A landscape with many valleys, sampled at points; each row gives a point and its height.
From any point a ball rolls to the lowest of the 4 points nearest to it. It stops when none of these is lower. Distance is the straight distance between rows; heights are no part of it.
J_505 height 346: [130 127 135 145 163 131 152 147 138 130 109 145 116 144 167 117 144 141
 132 117 124 144 113 145 126 139]
J_58 height 579: [150 115  94 124  60 117 187  68 143  85 149 142 151 163  52 139 164 114
  57 138 107 150 123 126  70 134]
J_647 height 484: [145 121  84 130  66 127 191  93 123  66 116 129 139 171 116 108 142 134
  84 116  91 102 117 154 129 109]
J_368 height 539: [143 115  98 117  64 110 175  75 138 104 117 149 119 132  47 177 138 102
  57 148 103 169 158 134  52 126]
J_181 height 524: [137 124  98 119  63 103 178  98 123  94 115 132 152 130  94 154 156 112
  90 158 101 123 136 132  96 112]
J_480 height 455: [127 164 138 160 150 131  53 166 134 146 161 105 103  95 151 113 105 133
 213  95 159  96 146 109 174 146]
J_139 height 94: [ 93 130 128 187 184 142 158 156 112 120 152 119 121 141 201  85 135 123
 124 143 132 113  75 149 142 133]
J_445 height 495: [146 122 140  81 114 129 157 126 115 145  84 159 130 101 106 184 121 100
 115 147 110 133 144 118 103 106]
J_375 height 283: [ 91 116  89 148 112 116 179 105 123 101 138 120 136 172 181  64 134 145
 125 136  86 136  93 166 151  96]
J_378 height 198: [131 137 149 160 186 127  91 163 139 137 131 124 113 131 155 106 147 128
 149 116 148 125 111 129 143 171]
J_304 height 336: [124 120 142 149 163 118 154 154 134 142 118 141 111 139 186 115 140 120
 122 123 119 137 104 130 123 139]
J_278 height 291: [142 137 155  82 168 128  75 146 141 165 113 167 117 120 102 140 132 156
 153 112 143 140 149 113 121 146]
J_670 height 519: [148 125  89 119  61 132 178  92 131  74 133 113 143 164  95 129 132 106
  81 118  91 115 123 135 105 111]
J_244 height 58: [112 119 120 130 120 127 168 137 129 126 103 137 148 146 152 118 130 133
 125 111  80 132 124 141 123 115]
J_950 height 561: [159  99 115 109  49 109 148  89 131 147 107 155 121  96  62 209 115  84
  93 155 120 154 185 116  83 109]
J_136 height 246: [ 81 117  93 182 135 136 165 103 125 111 158  95 133 165 190  58 125 163
 104 125 111 124  76 166 159  86]
J_886 height 338: [148 121 148 135 165 114  74 168 142 143 138 130 111 122 137 129 137 144
 171  92 152 134 127 134 135 166]
J_544 height 508: [158  90 137  66  82 124 141 112 115 159  99 156 129  96  68 185 121  78
  91 146 148 136 180 127 107 113]
J_644 height 432: [118 143 158  56 135 125  59 117 139 157 129 140 152 109  77 133  85 164
 137 104 163 140 183 108 116 130]
J_55 height 378: [124 163 127 166 173 143  47 183 112 138 164  87 117 105 170 122  99 125
 228  94 160  83 137 110 207 149]
J_40 height 195: [ 84 145 145 190 203 148 126 170 113 123 170  91 115 153 200  90 137 109
 148 138 132 102  70 141 161 168]
J_882 height 11: [136 124 154  94 167 128 120 145 126 146 104 150 130 133 147 133 133 132
 137 118 113 149 122 117 114 132]
J_726 height 401: [110 162 141 175 163 144  60 181 111 146 142  90  99 129 185 107  72 135
 229  89 154  88 119 129 199 139]
J_742 height 248: [103 138 142 174 183 136 142 151 120 131 132 119 116 128 182  99 138 125
 136 139 128 132  86 138 134 143]
J_356 height 514: [158 114 150  52 101 135 119 118 127 164 105 154 140  96  79 185 124 116
 110 147 136 129 163 105 118 119]
J_890 height 295: [138 142 159  87 136 118  61 137 158 159 133 144 126 108 101 134 112 155
 156 102 157 129 166  92 101 130]
J_609 height 127: [135 128 155 118 181 133 103 155 139 144 112 141 107 121 151 118 145 135
 149 104 140 135 122 124 132 160]
J_267 height 504: [154 118 127  86  85 123 159 117 118 130  97 149 134 103 109 192 119  86
 112 149 102 118 156 130  95  97]
J_34 height 523: [163 103 121  87  57 113 132  94 131 147  96 150 131  90  66 199 117  95
  89 157 124 146 196 119 100 102]
J_918 height 260: [ 90 111  95 183 131 124 176 109 130 114 140 107 130 157 192  63 134 147
 118 126 110 131  82 151 144 101]
J_968 height 202: [129 140 151 168 192 135 106 170 133 121 135 120 109 130 171 106 158 120
 154 112 153 122 103 126 153 174]
J_217 height 312: [104 161 144 180 190 150  79 177 108 136 140  82 106 152 173 112 122 108
 188 121 137  95 112 128 184 180]
J_658 height 387: [123 163 121 171 153 133  43 184 121 141 154  97 105 105 160 119 107 134
 224  95 163  90 119 117 189 153]
J_404 height 275: [116 146 151 180 190 142  98 170 117 120 144  96  94 139 171 102 144 111
 160 127 154 117 104 142 164 172]
J_849 height 46: [127 129 151 135 179 127 108 165 142 132 120 135  95 125 157 113 150 132
 152 110 150 136 102 126 138 155]
J_254 height 643: [143 126 164  32  89 140  90  82 107 170  96 163 167  85  50 164 111 127
 110 123 183 146 189  88 123 142]
J_265 height 517: [152 119  98 140  67 126 193  83 118  72 146 111 149 156  74 104 138 123
  58 133  99 118 111 143 116 127]
J_137 height 146: [107 112 107 137 126 122 178 119 124 116 121 133 139 150 179  96 125 136
 122 128  96 126 116 140 133 101]
J_122 height 402: [113 120  92 139 101 129 180  79 129  86 136 104 148 180 125  89 131 152
 100 133  93 118 110 159 150  97]
J_651 height 546: [143 124  88 110  65 100 185 100 122  80 115 126 151 143  90 159 139 107
  92 137  85 114 132 142  92 112]
J_583 height 589: [114 144 160  30 111 151  68 109 126 179 103 147 152  91  63 150  92 143
 121 106 160 152 184 106 108 131]
J_274 height 298: [135 141 160 124 140 138  55 152 150 144 148 145 115  96 112 121 113 154
 175 112 174 138 180 104 123 131]
J_460 height 201: [ 65 143 117 208 178 150 165 134 121 108 200  79 131 143 201  71 118 147
 129 160 129 107  62 157 154 105]
J_341 height 245: [ 96 123 118 157 154 137 172 124 120 121 124 128 140 150 186  78 128 133
 127 135 107 134  89 140 134 108]
J_281 height 302: [131 155 148 140 135 132  36 164 152 145 151 130 120 102 127 105 116 161
 189 112 170 128 172 105 118 146]
J_77 height 467: [124 139 163  52 132 134  62 117 129 170 115 153 150 108  72 151  93 144
 132 113 148 148 167  95 124 124]
J_103 height 434: [134 160 141 148 156 126  54 159 144 141 148 113 120 102 141 132 136 150
 192 103 180 112 143 112 145 155]
J_520 height 214: [ 83 130 102 190 148 135 168 127 132 107 159 112 133 147 192  72 129 153
 121 144 110 115  76 157 142 117]
J_145 height 553: [153 119  90 133  56 128 181  80 119  68 131 124 137 158  73 134 156 100
  67 134 101 129 124 130 107 123]
J_482 height 135: [140 122 111 104 106 111 172 118 112 116 118 133 137 143 128 148 139 125
 125 144  85 117 130 127 118  90]
J_570 height 522: [152 104 154  33  88 134 108 109 123 176  86 155 147  88  78 189 110 108
  96 149 144 141 170 101 113 124]
J_758 height 344: [124 168 147 178 182 135  51 180 110 132 151  88 105 137 151 118 116 122
 224 102 157  92 118 122 192 168]
J_898 height 225: [ 75 111  83 199 159 138 167 114 117 111 179  91 126 151 181  51 128 173
 109 155 136 123  48 165 161 109]
J_174 height 187: [ 77 126 108 196 168 134 164 122 120 121 175 106 128 162 214  64 125 145
 110 154 136 118  73 159 148 116]
J_250 height 102: [128 132 110 134  95 115 175 115 123 105  98 128 140 140 144 114 129 126
 115 127  82 119 123 135 112  90]
J_226 height 559: [156 116  99 129  57 122 175  67 137  86 124 137 140 152  61 162 147 101
  60 146 103 139 153 131  71 128]
J_353 height 554: [158 124 118 105  49 105 170  80 129 123 106 140 120 105  70 191 122  96
  81 156 103 151 176 127  70 106]
J_515 height 537: [150 119 154  66 137 123 131 131 122 156  96 165 128  98  93 181 122 119
 120 145 125 140 140 117 130 126]
J_652 height 301: [138 141 140 165 178 136  71 175 126 132 144 117 101 131 148 112 147 128
 168 106 152 111 101 130 154 172]
J_594 height 164: [ 91 128 132 195 177 150 152 141 129 120 169 103 134 147 214  73 129 131
 120 139 127 126  81 145 138 120]
J_981 height 568: [143 130  92 110  57 121 207  63 146  78 142 149 135 160  41 149 169 111
  44 146 104 159 141 128  63 129]
J_856 height 207: [ 79 115 102 205 158 137 151 121 123 116 165  93 127 149 188  60 126 164
 101 147 127 136  59 156 164 108]
J_358 height 345: [122 150 140 176 192 138  64 183 123 130 151  98 104 130 148 114 138 125
 189  98 166  92 101 114 176 170]
J_266 height 317: [138 126 169  60 149 126  84 137 126 164 107 147 143 107  82 152 124 153
 132 119 133 143 158 102 114 125]
J_659 height 293: [154 124 134 100 141 129 155 134 129 127  86 156 134 126 145 140 132 135
 121 131  91 147 131 124 118 119]
J_215 height 556: [162 114 161  29  92 120 121  92 124 183  89 154 148  73  57 168 103 111
  96 155 177 156 190  96 119 123]
J_662 height 273: [139 142 153 112 160 122  80 154 146 143 114 144 108 117 127 137 135 148
 162 116 137 148 128 118 130 156]
J_629 height 292: [ 90  94  93 176 114 134 169 100 136 105 155  99 136 186 157  62 136 174
 111 126 103 121  82 157 164  98]
J_955 height 503: [153  94 134  85  85 125 143 119 122 131  98 144 134  96  93 201 111  89
 111 143 117 133 159 108 102 105]
J_771 height 518: [155 107 100 128  64 102 167  96 147 111 108 135 134 104  81 174 139 103
  89 151 108 143 167 133  68 109]
J_689 height 411: [135 126 159  49 117 129  92 124 133 181 108 144 143 109  76 156 113 143
 126 119 143 146 164 104 118 128]
J_413 height 371: [150 117 139  90 125 119 149 134 127 131 103 150 135 123 124 166 126 121
 134 132  89 138 122 128 120 100]
J_420 height 507: [156 112 105  99  64 111 149 108 127 116 110 138 134 105  95 187 138 104
  98 145 114 123 146 126  93 100]
J_416 height 426: [137 145 147 166 171 132  56 183 141 130 140 121 100 116 140 117 132 139
 183 120 181 118 130 116 158 174]

Two balls start at each pair of points below. Name the first point that both come to, or write never.
J_544, J_181 => J_955
J_34, J_215 => J_955
J_918, J_136 => J_174

For each start below, name the point where the ball stops.
J_353 => J_244
J_55 => J_849
J_480 => J_849
J_950 => J_244
